Each row is a point on a landscape with many peaks, with its height.
From any point a climber steps to the highest of the 2 points nearest to it. It stops when none of these is higher. Distance is the straight distance between rows; heights are no part of it.
vug (h 41.1): [143 153  73 128 136 110 113 132 136 147  95 108 111  96 138 156 124 173
 130 116 134  92]
ragaf (h 55.2): [118 159 127 167 145 115  64 158 135 131 146 139 127 114 114 124  85 128
 108 136 192 154]
fuz (h 12.8): [142  88 100 101 129 112 109 124 165 146 178 126 136  72 154  91  61 172
 102 147 152 130]
maru (h 36.9): [ 88 195 123 210 146 161  77 139 130 117 168 172 112 124 103 160 144  93
  82 128 153 147]
gof (h 70.5): [ 76 122 140 136 109 149 174  90 108 120 203 180 150 152 151 127 138  75
 114 150 125 149]
luf (h 62.6): [103 106 157 139 126 112 106 136 130 122 190 147 141 143 134  79  83 131
  85 138 156 149]
Bigub (h 47.9): [124  74 159 130  92 104 188 134  98 146 114 112 134 174 167 105 131 118
 172 134  49 129]
bopud (h 34.8): [177 145 102 129 156 168  67 126 120 121 119  99  84 101  65 146 130 127
 102  70 179 143]
vefe (h 55.4): [174 116 203 116  99 104 124 136 138 145  78 139 160 149 148 129 110  86
 168 138  97 122]
Bor (h 15.4): [ 94  95  47 141 132  85 149 140 155 134 199  90 112  74 132  66 128 169
 113 146 118 126]
Momil (h 74.8): [ 86 114  88 169 132 117 156 132 128 139 132 119 110 162 155 159 172 135
 140 160  98 110]
Tipup (h 64.8): [132 140  99  96 113 145 121  88 122 135 199 147 123  98 122 120 119 147
  78 126 161 134]
fesi (h 9.5): [135 103 126  67 110 161 141 105 150 136 191 160 127  94 139  80 105 155
  95 155 149 139]
geleb (h 20.1): [168 155  72 120 125 141 163 117  80 102 152 108  88 109  83 128 146 154
 149 133 201 110]
zoza (h 30.0): [ 91 117 146 170 147 163 138 119  95 106 117 107  74 152 106 142 207 123
  92  51  67 146]
ribul (h 48.8): [137 130 124  92 151 181 138  78 100  96 144 134 107  94  82 137 168 123
  82  46 143 172]
gire (h 40.3): [139 140 117 176 155 141  99 154 118 133  86  86  95 120 106 164 150 145
 114  89 108 102]
Pag (h 42.4): [170 134 110  65 105 161 135  96 139 113 179 157 115 100  89 118 131 165
 115 148 189 126]
Ridu (h 6.8): [136 125 115 115 144 147  63 130 150 153 153 119 120  63 109 132 104 160
  39  79 134 129]
Sadev (h 11.0): [125  85 146  93 106 146 131  94 144 142 162 152 142 113 189 105  87 121
 117 150 128 124]
mut (h 21.5): [162 155 106 117 138 123 120 118 113 111 126  97 112 110  88 142 112 148
 147 108 179 112]
feliz (h 43.6): [135 156 113 148 119 114 162 117  86 145 111 106 121 155 116 156 163 112
 165 138 124 110]
zefeb (h 67.3): [ 94 111 163 106 102 156 156  88 111  97 205 186 144 125 145  98 122  89
  96 132 131 166]
zisa (h 31.7): [140 145 150 115 111 149 140 115 150 128 114 176 165 154 155 149 107  79
 189 194 152 117]
kos (h 5.8): [123 105 129  90 122 151  97  91 152 152 137 113  99  89 139 151 118 162
  64  51  84 139]
dud (h 35.6): [180 133 157  91 125 133 108 104 129 122 104 120 146 111  82 141 120 110
 149  81 144 128]
Kun (h 34.7): [176 172 177 102 115 143  92 121 137 110 106 159 145 130 105 141  89 105
 170 140 198 135]
sezo (h 41.9): [159 118 176  93 122 133 113 132 158 154  81 127 145 124 147 140  90 121
 119  93  75 136]
Vofip (h 60.0): [ 78 137 170 184 142 140  65 152 142 119 155 168 127 154 128 125 105 104
  81 119 127 156]
nanof (h 62.0): [ 52 174 111 194 158 117 119 210 180 107  62 139 126 131 129 107 184 158
  92 145 159 105]
fita (h 81.0): [104 113  63 123 141 114 158 105 161 156 133 112 130 111 170 148 143 158
 137 166 101 104]
keve (h 8.8): [161  94 126  54 115 154 140 110 139 124 192 145 122  84 120  85 107 189
  86 112 156 136]
rugad (h 36.7): [190 160 149 100 121 106  81 136 183 162  70 121 158  98 133 158  80 135
 151 126 147  98]
dovor (h 70.4): [113 168 144 141 116 163 158  96  85  93 177 166 119 174 114 117 144  74
 161 166 182 141]
pir (h 41.0): [132 146 149 188 129  94 140 162 102 127  81  99 112 184  99 146 176 129
 145 126  90 109]
tul (h 22.9): [177 150 133 129 135 129 141 112  71  96 122  90  86 123  67 152 166 118
 152  66 148 128]
Votik (h 43.0): [113 154 108 138 145 100 104 131 154 122 116 150 146 129 152 139  97 122
 166 179 165 116]
gogu (h 47.8): [128  77 128 117 106 111 205 105 112 143 138  91 134 158 175 105 139 124
 183 154  66 110]
rozaz (h 47.7): [144 143 113 103 142 178 142  78  91 122 160 112  86  79  81 154 168 126
  83  63 143 140]
nusi (h 12.2): [134  95 135  78 121 128  94 117 154 151 144 139 126  83 155 104  62 171
  86 125 141 126]
Sefa (h 50.0): [119  91  88 130 118 106 192 112 115 125 156  85 121 152 161 120 145 126
 185 172  96 121]
Boki (h 70.3): [117 156 131 118 119 153 120 103 120 120 175 164 126 135 109 119 106 105
 120 151 194 145]
nin (h 72.8): [130 143 105 141 132 127 166 113  97 110 156 115 123 148 130 121 127 111
 178 167 162 117]
zesog (h 36.5): [133 153 110 166 152  85  77 195 175 139  39 110 118 127 126 168 140 158
 116 130 111 105]
tena (h 37.7): [122 138 121 173 153  98  83 215 175 113  20 108 122 135  95 125 154 168
 109 128 105  91]
Panu (h 45.8): [106 110 150 143 121 110 137 134  88 122 138 123 113 161 149 101  98 123
 152 127 134 129]
vobug (h 68.4): [ 94 149 114 183 141 120 143 140 109 118 120 146 128 171 148 135 153 105
 159 171 139 133]
bufu (h 2.6): [ 79  94 164 134 123 130 143 126  80 105 178 125 117 145 119  86 130 144
  71  67  80 167]
duz (h 37.9): [120 128 115 176 142 154 148 159 124 117  66 103  75 159  85 156 209 159
 105 109  62  86]
pegu (h 62.5): [108 143 104 119 129 151 119  86 124 147 162 136 104 101 127 143 134 148
  77 112 128 126]
zumi (h 37.6): [119 158  52 121 141 119 110 131 157 144 156 148 144  67 134 119 101 145
 108 166 193 136]
Sisok (h 40.8): [138 121 165 105 102 129 193  92  98 124 124 124 152 162 147 135 156  99
 170 131 103 121]
zoz (h 39.3): [134 142 169 105 117 133 150  96  93 111 125 141 138 157 126 131 140  89
 166 111 135 139]
Vagad (h 42.7): [169 156 104 174 160 116  88 172  93 117  92  74  94 106  73 143 128 149
 129  76 182 103]
bisu (h 42.1): [ 97 139 156 131 151 179 154  93 120 115 105 171 128 176 127 187 182  64
  96 106  64 168]
gusen (h 38.3): [140 135 155 114 136 124  85 129 144 137 102 118 128 128 122 145  84 135
 122  95 138 129]
rumas (h 48.6): [148 120 150  65 106 151 182  85  85  75 140 128 119 120  88 123 156 133
 143  86 123 151]
gutob (h 38.0): [192 168 135 102 133 110  77 128 157 147  86 113 142 108  95 152 110 119
 154 124 156 114]
Kupoz (h 53.3): [152  89 165 101 101 101 157 126 123 144 116 114 144 138 161 112 104 133
 163 122  97 106]
pekit (h 36.4): [ 97 165  57 142 147 123 102 125 166 148 169 150 143  45 142 134 132 160
  85 148 159 122]
pozar (h 62.4): [ 65  95  90 160 142 102 143 152 164 129 197  85 150 109 179  74 131 136
 146 181  92 151]
tura (h 45.0): [181 146 129 141 129  79 137 143  86 139 112  65 122 134  84 126 138 133
 172 103 160 101]
Balon (h 41.6): [ 91 117 134 180 141 132 108 178 161 116  48 129 115 161 100 108 151 160
  69 150  56  89]
bofun (h 63.6): [168 125 168  59 115 174  85 119 145 111 129 170 159 119 109 133  93 125
 137 111 175 141]
mavor (h 36.3): [198 176 157 107 114 137  83 125 141 129  88 131 166 125  89 151 118  96
 178 122 180 118]
fegu (h 33.4): [111 115 206 117 135 159 111 113 124 103 117 155 149 153 130 122  90  70
 124  87 128 186]
ruto (h 52.3): [ 78 121  53 160 143  91 148 173 156 116 112  98 134 129 165 118 173 140
 168 176 123 130]
zufo (h 42.0): [122 143  59 124 147 103 135 126 135 139 126  85 122  75 152 128 131 165
 140 133 156 103]
noto (h 39.4): [123 125 133 187 133 117 152 168 112 126  54  88 102 183  88 155 199 151
 131 117  63  95]
bodus (h 66.0): [ 97 144 131 150 119 130 103 126 126 117 201 159 132 117 113 103  89 111
  76 135 161 143]
pame (h 65.5): [104 157 121 159 130 126 140 130 129 139 110 164 142 169 171 165 125  86
 163 189 135 128]
beva (h 61.1): [115 135 123 104 125 163 152 104 131 151 100 142 116 143 140 200 179 118
  94 102  58 131]
fadem (h 41.5): [148 151  99 190 174 148  76 176 114 122  85  83  86 103  94 161 156 134
 127  78 154 108]
vusag (h 59.4): [ 96  98 183 143 125 119  83 150 133 118 153 144 132 147 138  84  75 116
  95 107 131 153]
remup (h 34.9): [134 111 202 113 118 130 138 128 108  88 106 146 143 171 123 111 101  81
 157 101 139 174]
Bepa (h 46.5): [103  91 136 127 118 118 112 161 161 149  82 137 124 153 164 125 104 150
  87 154  42 113]
zel (h 56.5): [ 66  91  61 165 155 108 145 137 159 147 154  90 124 101 169  97 171 189
 113 150  90 112]
Fugu (h 57.6): [ 86 132 111 180 146  76 119 202 158 119  61 128 146 152 152 117 135 158
 137 163 107 119]
zuvoz (h 44.9): [141 116 147 109 111 105 180 137  72 104 141 104 123 155  96 105 134 121
 172 106 140 112]
potu (h 43.8): [160 135 116 160 149  86 109 154  84 107 105  68  98 122  93 131 120 141
 156  92 172 100]
medi (h 62.9): [114 139 128 139 118 135 180 103 124 129 130 147 134 172 157 158 143  86
 178 168 116 120]
Tibon (h 37.1): [157 163 120 119 140 135  63 125 153 143  96 112 116  89 113 162  93 140
 123  81 154 128]
gis (h 6.3): [118 113 110 127 143 142  80 122 158 154 130 110 102  78 134 140 119 180
  51  79  95 129]
nep (h 33.2): [146 155 142 171 150 115 143 142  71 113 116  94 113 166  80 138 168 108
 161  70 129 125]
Fetu (h 46.3): [156 153  91 161 128  77 157 146  74 134 105  76 116 122 111 138 150 143
 181 123 158  85]
Novo (h 34.3): [195 142 149  96 127 133 136 114 111 102 118 111 115 128  65 126 124 118
 139  77 166 141]
vata (h 37.8): [152 135 201 127 104 127 156 120  98 115 101 145 159 173 127 154 122  79
 175 135 126 132]
von (h 35.7): [165 152 140 108 129 104  83 139 173 163  65 138 153 118 151 175 101 132
 146 157 122 109]
Zonom (h 28.8): [175 115 127  82 106 110 149 112 120 140 133  99 139  99 120 115 101 171
 152 126 139  88]
pepil (h 43.7): [166 128 161 112 136 102  96 143 173 154  78 128 160 135 142 139  82 105
 143 126 103 122]
torom (h 45.6): [147 135 168 139 130  91  92 169 148 143  77 138 146 154 161 130  77 111
 157 159 124 126]
soko (h 57.2): [154  86 165  59  75 134 154 103 140 149 109 135 172  98 173 127 134 134
 166 134  83 106]
bobof (h 46.4): [169 151  97  91 138 191 134  81 111 130 143 111  97  78  74 151 171 132
 105  79 174 119]
Kuze (h 32.6): [129 129 139 174 156 157  81 147 110 102 135 112  99 140  79 126 131 106
  97  56 155 158]
rugor (h 51.3): [166 103 148 105 106 110 126 125 136 132 124 127 158 114 145  91  84 126
 175 158 148 111]
geden (h 39.7): [161 118 177 104 122 101 118 141 131 126 107 109 137 141 115 118  80 130
 141  88 114 131]
bureb (h 1.9): [ 81 109 136 128 111 139 176 114  71 108 198 130 104 141 113  92 153 129
  84  88 110 147]
musam (h 65.8): [ 68 115  89 163 144  93 141 161 162 129 167 109 138 123 178  95 136 109
 148 197 113 163]
fifi (h 22.2): [168 161 123 131 131 140 125 120  89 123 117 105  91 122  80 158 141 127
 155  94 168 110]
dite (h 47.0): [167 119 157  76 100 120 181 106  75 103 132 114 122 134  97 105 147 145
 168  87 124 131]
direr (h 37.2): [123 189 128 175 148 138 122 131  79  96 129 125  99 168  94 154 138  87
 167 137 180 138]
posi (h 36.6): [146  93 206 108 126 123 122 132 111  99 104 118 153 157 101  94  82 103
 137  70 130 178]
bip (h 38.6): [170 111 200  89 134 144 103 128 166 130  78 156 177 127 125 121 106  85
 139  85  85 170]
Vit (h 7.4): [159 122 127  94 127 152  81 111 148 130 148 117 121  86 104 123  95 161
  60  91 161 135]
Rul (h 16.4): [122 104  57 124 120 116 157 117 127 125 225 104 104  79 117  77 129 174
 100 137 134 124]
bubam (h 14.5): [109  94  49 102 140 102 149 129 152 152 181  83 132  77 161  95 115 167
 122 156 117 118]
bofuz (h 71.5): [ 88 132  92 180 140 103 163 151 126 122 115 121 134 181 158 128 170 139
 166 185 102 131]
Vimik (h 4.6): [125  99 147 122 137 130  73 143 156 158 108 106 116 120 125 139  90 156
  82  74  78 140]
gadut (h 33.3): [137 164 155 106 120 144 100 107 147 118 112 174 159 140 128 153  90  95
 190 181 187 127]
kile (h 40.0): [ 90 168 119 178 156 104 115 152 115 113 142 146 145 167 143 125 107  93
 173 178 193 136]
lurol (h 54.2): [160 107 133  88 108 146 101 129 164 123 135 143 159 105 150  90  70 129
 175 187 171 127]
magim (h 65.9): [107 136  85 137 135  96 139 165 169 161  57 160 156 147 166 162 142 107
 137 207  99 117]
dasa (h 35.5): [101 171 143 203 153 159  66 138 119 105 166 148 106 126  77 126 140  93
  74  97 168 163]
Tagur (h 49.4): [135 109 132 116 125  86 118 148 141 137 120 121 144 134 156 108  77 143
 153 136 130 119]
fafo (h 61.6): [ 82 104 112 149 115 131 157 113 141 128 230 143 134 115 164  82 114 100
 109 175 100 152]
pazu (h 61.9): [ 89 122  91 156 109 116 138 168 150 133  44 137 151 159 134 163 162 111
 128 216  96 101]
rono (h 60.6): [ 95 107 137 131 117 133 184  91 117 122 150 138 123 169 170 130 128 102
 177 159  95 133]
mil (h 58.0): [110  84 140 109 110 138 174  95 143 149 144 129 137 140 193 111 128 110
 153 172  84 139]
refe (h 74.5): [ 75 147  63 172 149 135 150 124 130 142 180 135 122 111 143 144 182 136
 122 176 129 129]
levir (h 51.8): [152 110 148  69 143 176 141  93 105  78 147 160 141 104  68 108 133 135
  89  82 137 202]
mosiv (h 57.4): [109 155 151 172 134 133  77 139 133 132 147 142 122 136 123 134 104 119
 111 124 150 153]
podu (h 33.6): [160 132 120 140 159 161  88 133  99  98 128 103  79 124  68 120 144 120
 100  45 171 152]
fila (h 44.0): [ 97  97 116 146 139 127  95 166 170 136  66 125 110 158 135 128 133 167
  67 153  58 107]
tuz (h 61.0): [175 113 195  62  97 152  94 122 144 112 110 165 156 111 130 112  82 121
 163 130 160 138]
satav (h 24.6): [136 122 135 101 118 120 144 109 100 132 132  97 117 129 119 135 132 147
 129  87 114 127]
Kor (h 65.7): [142 163 142  86 119 177 122  71 135 131 115 159 146 118 130 184 153  99
 136 127 122 123]
nuzur (h 57.9): [179 138 198 131 114  86 126 144 108 154  89 119 165 168 135 118 129  74
 191 142 130 109]
mavot (h 32.1): [116 139 141 184 154 145 116 135  71  97 116  91  76 163  84 137 168 116
 137  77 134 134]
gigiv (h 57.8): [ 75  89 118 170 127 131 164 124 138 125 203 120 141 152 178  84 124 106
 133 186  88 153]
Babon (h 38.7): [110 181 139 194 148 120  99 134  98 107 126 150 119 193 119 143 123  77
 166 164 179 147]
los (h 69.3): [111 118 110 133 125 127 164 101 112 124 184 141 128 142 137 100 111 107
 145 165 145 134]
migup (h 45.7): [150 135 120 106 117 120 119 120 163 154 111 145 162 110 183 151 104 139
 157 177 149 113]
ros (h 36.1): [165 136 107 149 158 151  57 140 143 137  94  93 108  98  93 148 109 141
 111  62 169 138]
Sab (h 41.7): [129 181 120 144 149 116  94 133 130 116 126 150 136 141 130 135  98  99
 165 187 206 132]
vepif (h 66.9): [152 147 139  88 114 150 104 107 129 122 140 159 136 118 101 141 112 129
 122 132 181 138]
Vame (h 53.6): [149  91 171  81 149 155 127  97 123  89 133 137 149 105  94 102 100 137
  79  64 123 191]
zeget (h 59.2): [157 108 178  60  78 152 147  83 128 125 108 161 194  87 149 134 154 123
 172 135  96 115]
sidez (h 39.1): [177 158 139 109 124 104 124 123 133 156  96 107 139 120 107 147 124 142
 152 121 137 103]
Neri (h 47.4): [150 122 137 136 120  98 126 143 170 145  98 138 157 141 185 144  83 119
 161 177 117 115]
luzov (h 54.4): [ 61 112  60 165 164 104 154 168 170 125 135  99 135 125 160 102 191 169
 135 165  99 109]
nune (h 48.9): [129  72 143 132 108  96 125 161 158 166  72 128 131 153 182 121  96 126
 122 162  52 115]
sipi (h 34.0): [127 157 130 172 145 153  60 136  98  98 144 126  99 134  72 118 113 103
  96  87 193 171]
galur (h 77.8): [ 89 118  51 162 137 118 170 116 127 146 149 114 111 128 157 137 168 146
 124 158 112 113]
Zusem (h 37.0): [172 119 186  83 132 143 113 110 149 129  87 146 170 119  95 129 119  98
 150  71 124 153]
loka (h 46.2): [115 109 155  98 126 171 116 111 157 142  68 197 124 156 152 170 142  59
  85 123  47 153]
Korit (h 50.1): [155 126 140  74 146 172 162  84  89  81 135 136 126 105  73 132 159 129
 120  63 132 174]
bibo (h 60.8): [173 150 171 128 110 104 128 141 110 132 104 137 171 157 129 116 110  89
 211 171 157 109]
sav (h 39.5): [ 78 134 130 173 146 115 100 200 175 111  15 122 113 164  96 106 147 157
  84 152  95  93]
Bure (h 45.1): [175 158 108  77 119 165 124  84 125 127 137 122 107  84  98 154 136 145
 124 109 173 111]
ruv (h 75.9): [141 145  74 123 138 129 165  97 119 135 153 105 120 124 141 130 149 134
 176 162 144 115]
pak (h 31.9): [183 113 124  90 140 146 115 118 133 107 119  95 116  94  67 128 126 145
 113  35 150 143]
nes (h 42.9): [117 137  51 109 144  95 130 140 166 150 136 106 145  85 166 121 112 164
 148 170 156 120]
fekuv (h 76.0): [152 126  88 113 126  97 166 113 130 162 108 111 150 119 159 161 140 148
 173 163 122  90]
depi (h 50.6): [137  87 185 138  99 102 172 142 109 150  85 123 144 196 149 132 137  96
 152 132  49 120]
safu (h 23.7): [159 144 149 109 134 137 156 104  87 114 108  89 118 130  94 154 150 121
 143  78 113 126]
tel (h 53.2): [163 112 200 106 108 107 160 135 121 147  72 137 155 170 144 131 137  82
 158 112  71 123]
Kuda (h 38.2): [147 125 189 114 122 105 103 139 101 106 115 107 131 157 105 110  76 120
 140  89 149 154]
Nef (h 27.8): [141  89 106  89 113 103 163 121 138 140 148  93 132  99 157  94  93 174
 155 130 116  88]
tedo (h 44.8): [177 160 107 138 121  98 167 131  95 155 110  93 135 136 104 164 160 123
 181 129 130  87]
luk (h 18.4): [158 117  87 113 131 132 153 122  85 111 161 103  73  96  96 104 140 174
 107 108 162 113]
Duf (h 48.7): [112 159  49 172 130  93 177 156 113 138  90  88 122 126 126 165 199 131
 173 163 139 102]
vomi (h 39.2): [ 94 167 145 162 140 163 127  93 106 117 145 155 114 154 125 171 154  86
 113 133 127 151]
mefe (h 64.5): [111 115 160 103  97 144 153 105 111 105 204 162 141 123 115  81 108 113
  76 112 142 155]
lil (h 71.8): [ 75 152  50 171 158 142 133 127 133 145 152 131 113  91 135 157 190 155
  99 149 118 103]
diru (h 62.1): [136 134 106 147 114 129 119 139 131 113 219 163 127 121  94 101 100 131
  87 142 190 153]
gapup (h 47.5): [145 158  80 185 144  83 169 168  92 129  84  86 120 135 119 143 182 148
 177 142 139  96]
vif (h 35.3): [107 142  88 140 148 118  69 145 164 150 138 149 135  75 157 136 106 156
  82 152 156 128]
niz (h 54.6): [ 74  91 101 159 138 117 182 133 119 128 184  93 129 157 172 106 156 116
 152 175  74 150]
Varoz (h 59.1): [ 95 114 129 170 133  93  99 192 151 129  80 136 145 178 153 112 109 137
 122 166  91 127]
rus (h 40.6): [ 84 168 150 152 147 183 143  89  96 115 139 162 107 182 123 176 190  79
 109 100  99 163]
Rora (h 55.3): [123  88 187  90 122 141 123 111 131 114 153 152 143 104 109  82  90 134
  60  78 116 190]
rok (h 52.0): [120  99 150 108 116 137 141 114 148 149 115 144 128 130 196 139 108 134
 109 142  78 126]
gotob (h 67.2): [132 150 106 108 122 159 137  89 130 125 193 171 114 109 113 115 117 122
 106 154 169 116]
sebo (h 68.6): [138 138 105 132 128  95 135 149 152 165  63 154 157 135 149 165 133 115
 150 184 115  90]
rirok (h 3.3): [102 106 162 139 132 134 113 137  98 110 160 117 113 136 111  96 125 136
  83  74 119 161]
fisob (h 33.0): [191 116 132 104 148 138 134 109 101  98 105 105 114 119  56 122 132 128
 137  37 134 162]
gos (h 60.7): [ 91 131 120 124 136 153 114  98 139 151 143 144 115 114 139 163 140 148
  75 115  80 129]
Dum (h 34.1): [107 129 124 125 135 129  78 140 151 148 131 136 136 113 152 139  74 131
  94 140 145 131]
Mafi (h 61.5): [160 125 161  59  83 166 124  80 127 112 126 173 168 107 121 147 137 111
 167 133 121 126]
Bira (h 44.4): [118 109 148 145 124  99 155 135  87 115 121  96 128 170 128 102 114 129
 177 108 113 110]
vulu (h 66.8): [ 57 163  66 186 156 137 127 182 158 124 109 154 122  84 146 131 210 153
  96 161 138 102]
zemag (h 19.2): [172 135 105  88 122 137 178 122  80 101 164  99  85 116  87 114 151 157
 141 112 175 123]
gomi (h 5.3): [119  96 148  87 125 122 106 123 145 144 130 111 112 107 147 117 103 166
  67  71  77 134]
guk (h 40.9): [161 115 175 127 125  83 114 159 103 140  91  99 134 157 123 132 107 135
 142  89  98 112]
fimi (h 65.4): [105 117 120 144 130 133 152 111 132 122 221 159 137 128 153  84 103  76
 134 191 145 153]
doso (h 74.2): [ 84 149 142 154 124 147 164 101  90 105 195 154 126 166 129 113 147  73
 137 165 146 156]
pibob (h 40.2): [157 153 118 129 133 100 102 150 141 149  87 106 133 110 133 162 113 158
 141 119 116  90]
Tufop (h 44.3): [129 131  91 114 131 116 128 119 158 135 137 119 147 104 158 121  93 130
 161 176 166 119]
remo (h 62.2): [ 66 116 127 182 152 111 102 174 155 129 111 156 136 166 165 108 114 129
 115 190  98 135]
Kibef (h 59.6): [ 79 147 100 192 165  90 103 224 173 106  47 127 135 141 129 106 157 163
 125 160 143 110]
Minu (h 65.6): [ 75 129 136 181 146 112  90 160 164 134 152 164 154 127 167 116 100 122
 106 179 127 148]
tusum (h 62.8): [ 75 142 154 177 117 135  98 137 130 124 190 168 131 126 142 107 112 108
  81 131 121 149]
bupu (h 38.1): [ 86 190 138 183 142 178  97 103 118 122 165 178 116 130 124 159 151  86
  84 140 133 145]
Bisuv (h 26.7): [119  74 109  85 112 125 173  97 125 140 178  97 126 124 157  88 116 155
 141 136 100 111]
puv (h 64.0): [142 147 160 147 114 117 146 124 116 107 123 142 153 178 126 127 110  78
 207 181 172 121]
Buz (h 10.4): [128 112 124  77 104 168 142  82 150 133 172 165 143 109 164 101  99 130
 138 169 140 120]
saliz (h 55.0): [112 161 105 173 129 122  68 155 140 112 163 141 132  82  96 113 109 134
  70 139 189 139]
maman (h 43.9): [159 153  93  65 118 152 138  86 132 121 159 137 118 101 103 137 139 149
 148 142 178  94]
Nitok (h 55.1): [154  75 155  87  99 117 178  97 135 168 123 113 144 118 180 132 131 147
 148 119  66 105]
Nor (h 57.3): [113  72 170  85 115 125 124 115 121 119 167 128 139 111 148  75  96 160
  66  81 109 165]
Kufa (h 17.5): [120 110  62 123 113 134 173 119  96 132 198 102  78  84 100 100 147 171
  93 116 145 115]
Zibug (h 53.8): [132  87 188 117 100 128 151 120 140 148  96 158 132 148 208 117 108  99
 133 141  83 138]
Viro (h 63.7): [148 154 137  65 108 177 110  76 140 116 132 172 154 102 122 161 146 112
 159 146 152 120]
penob (h 30.9): [194 120 123  65 118 132 109 105 120 127 119  89 121  87  91 128 129 166
 116  46 130 120]
vumeb (h 48.3): [ 92 122 172 104 122 162 137 106 147 152 101 185 126 138 175 163 122  93
  79 140  56 146]
Kir (h 63.5): [149 159 145 100 126 152 140  93 139 149  99 140 120 134 124 189 157 112
 126  94  92 127]
zuzu (h 50.2): [ 87 107 130 119 122 138 139 103 147 162 113 167 113 144 165 153 132 120
  96 160  71 123]
num (h 29.0): [ 76 125 143 155 127 153 152 108  87 116 146 124  92 166 124 152 193 125
  92  82  59 135]
tav (h 35.9): [135 178 144 173 149 143  91 134  93  97 105 111 104 161  87 166 149  86
 149  91 160 148]
modad (h 3.9): [120 102 147 138 131 124  80 138 124 128 135 101 110 123 114 109 108 151
  73  82 114 141]
Rut (h 38.9): [156 159  75 106 129 127 111 135 143 122 169 148 122  92 108 112 108 152
 104 167 214 131]
bis (h 32.8): [135 132 165 105 125 131  83 134 151 143 126 145 138 120 149 110  63 134
 117 150 161 128]
gaf (h 52.8): [120 121 145 139 117 117  93 169 153 148  40 148 135 179 124 158 132  91
 103 165  56 112]
zin (h 51.2): [140  86 160 129 109  81 145 164 131 152  97 117 126 159 165 113 108 132
 140 127  73 116]
dusaf (h 13.7): [132  91  71  85 122 130 141 109 156 155 186 112 126  78 140  88 103 168
 113 153 137 119]
doson (h 42.5): [128 113 168 169 125  85 135 168 103 137  90  95 124 185 122 135 140 137
 151 104  92 108]
dek (h 42.2): [142 132 135 129 102 101 187 111  97 143 123 106 136 162 137 159 161 112
 186 148  98 107]
sitem (h 31.8): [120 126 180 126 137 142  96 137 140 127 115 143 135 169 130 136 106  87
 113  88 103 162]
kima (h 44.1): [116 132 173  97 134 167 134  94 143 123  84 181 138 170 128 178 146  62
 104 115  71 167]
depa (h 55.7): [133  82 186  96  91 142 187  99 133 134 117 153 147 140 194 103 124 102
 161 157  84 136]
Zap (h 40.5): [186 141  94  97 122 149 120 131 130 117 187 155 105  98  84 108 120 161
 101 154 221 139]
vava (h 34.4): [141 155 145 179 145 136 125 140  98 113  84 118 117 176  81 155 170  74
 159  71 122 136]
kek (h 57.1): [ 96 103 122 149 102 109 135 183 138 139  44 151 137 184 125 146 139 111
 118 191  59 112]
tadim (h 8.1): [164 106 121  87 121 145 117 122 131 124 170 114 104  90  93 101  95 176
  85 100 171 128]
fak (h 47.6): [136  84 148 114 121 104 136 145 122 130 153 114 122 145 154  82  71 137
 141 130 134 122]
Fikiz (h 25.6): [121  88 118  95 111 121 174 100  87 127 165 104 113 127 129 104 132 154
 135 108 106 118]
nisog (h 39.0): [124 133 112 184 163 162 114 152 127 129  87  89  82 129  97 149 191 167
  94  80  84  96]
Dez (h 59.5): [121  91 145 101  99 128 134 114 121 144 188 134 132 101 144  90  90 149
  69 108 121 148]
Nosom (h 62.3): [111 111  99 110 107 135 128 102 130 135 206 138 120  78 136  99 101 160
  59 115 132 129]
Ledo (h 11.7): [121  97 158  74 105 147 106 113 156 154 145 154 143  92 177 119  72 144
  97 134 117 118]
Savo (h 69.5): [ 84 170  58 178 156 149 119 148 142 129 123 146 118  67 137 167 203 163
  73 135 136  97]
vezep (h 67.4): [118 163 158 146 129 135 147 112  91  91 147 156 125 186 125 137 131  80
 189 169 189 137]
vivab (h 71.3): [169 161  86 131 121  78 132 154 140 177  52 120 161 122 133 178 162 127
 145 176 125  94]
miko (h 20.9): [164 147  86 118 136 114 145 129 106 110 138 120 110 118 100 126 118 155
 170 144 194 115]
Fifuz (h 73.6): [169 161  78 119 127  84 151 136 137 173  76 103 165  98 138 169 146 143
 167 151 135  84]
fos (h 59.0): [ 69  86  88 164 137  98 146 163 153 133 180  90 145 110 160  72 141 182
 123 154 103 128]
pema (h 78.4): [131 115  80 105 130 128 160  90 131 147 146 108 126  99 152 146 141 159
 152 153 132  93]
rira (h 30.1): [146 120 181 150 137 118  82 154 154 132  85 139 140 171 106 139 108  84
 125  69  83 152]
noka (h 58.6): [ 83 117 133 113 129 160 147  97 133 154 137 142 110 133 142 161 178 129
  68  86  57 141]
rir (h 69.4): [ 56 124  95 175 140 112 124 157 169 137 173 146 151 116 175  98 115 119
 125 182 127 153]
fik (h 58.3): [145 155  83 172 121 116 106 167 118 109 198 145 115  88  90 103 108 142
  75 133 202 137]
lib (h 52.1): [ 78  96  71 149 138 110 178 122 117 118 175  74 115 145 146 111 168 138
 175 166 101 135]
lafu (h 64.4): [ 52 169  85 206 166 124 116 190 168 108  91 138 125  92 142 106 212 156
  93 145 170  92]
tiz (h 29.8): [198 115 126  66 106 114 125 118 118 128 120 103 127 102  88 115 118 182
 141  94 147  99]
Nuga (h 50.5): [ 86 149  55 176 138  82 168 182 127 127  95 104 143 137 151 135 183 127
 194 170 143 124]
vilo (h 40.1): [147  90 199  83 121 143 120 120 156 120  76 157 157 117 156 124  94  96
 113  93  72 156]
luzi (h 31.0): [ 92 128 146 181 143 154 149 134  70 101 134  91  86 160  95 132 184 131
 115  62 104 129]
Kosop (h 57.7): [185 107 157  60  80 145 100 122 148 124 135 167 170 101 127 103  83 130
 186 164 165 112]

Call two points neighbours if one is among the 2 nearest of the other. Go from one point of each pair to the other, from neighbour to neighbour, staying as high as possible. Name the lowest point that can't be avoided.
doson / rir: duz
Tufop / fita: zesog
galur / doso: gogu
doso / Kor: noka
Boki / doso: Dez
rir / galur: Fugu

Where does a climber stop that starts at each point below?
gogu: fita
tena: Kor
nisog: rir
zoz: rir
sipi: galur
vif: Korit
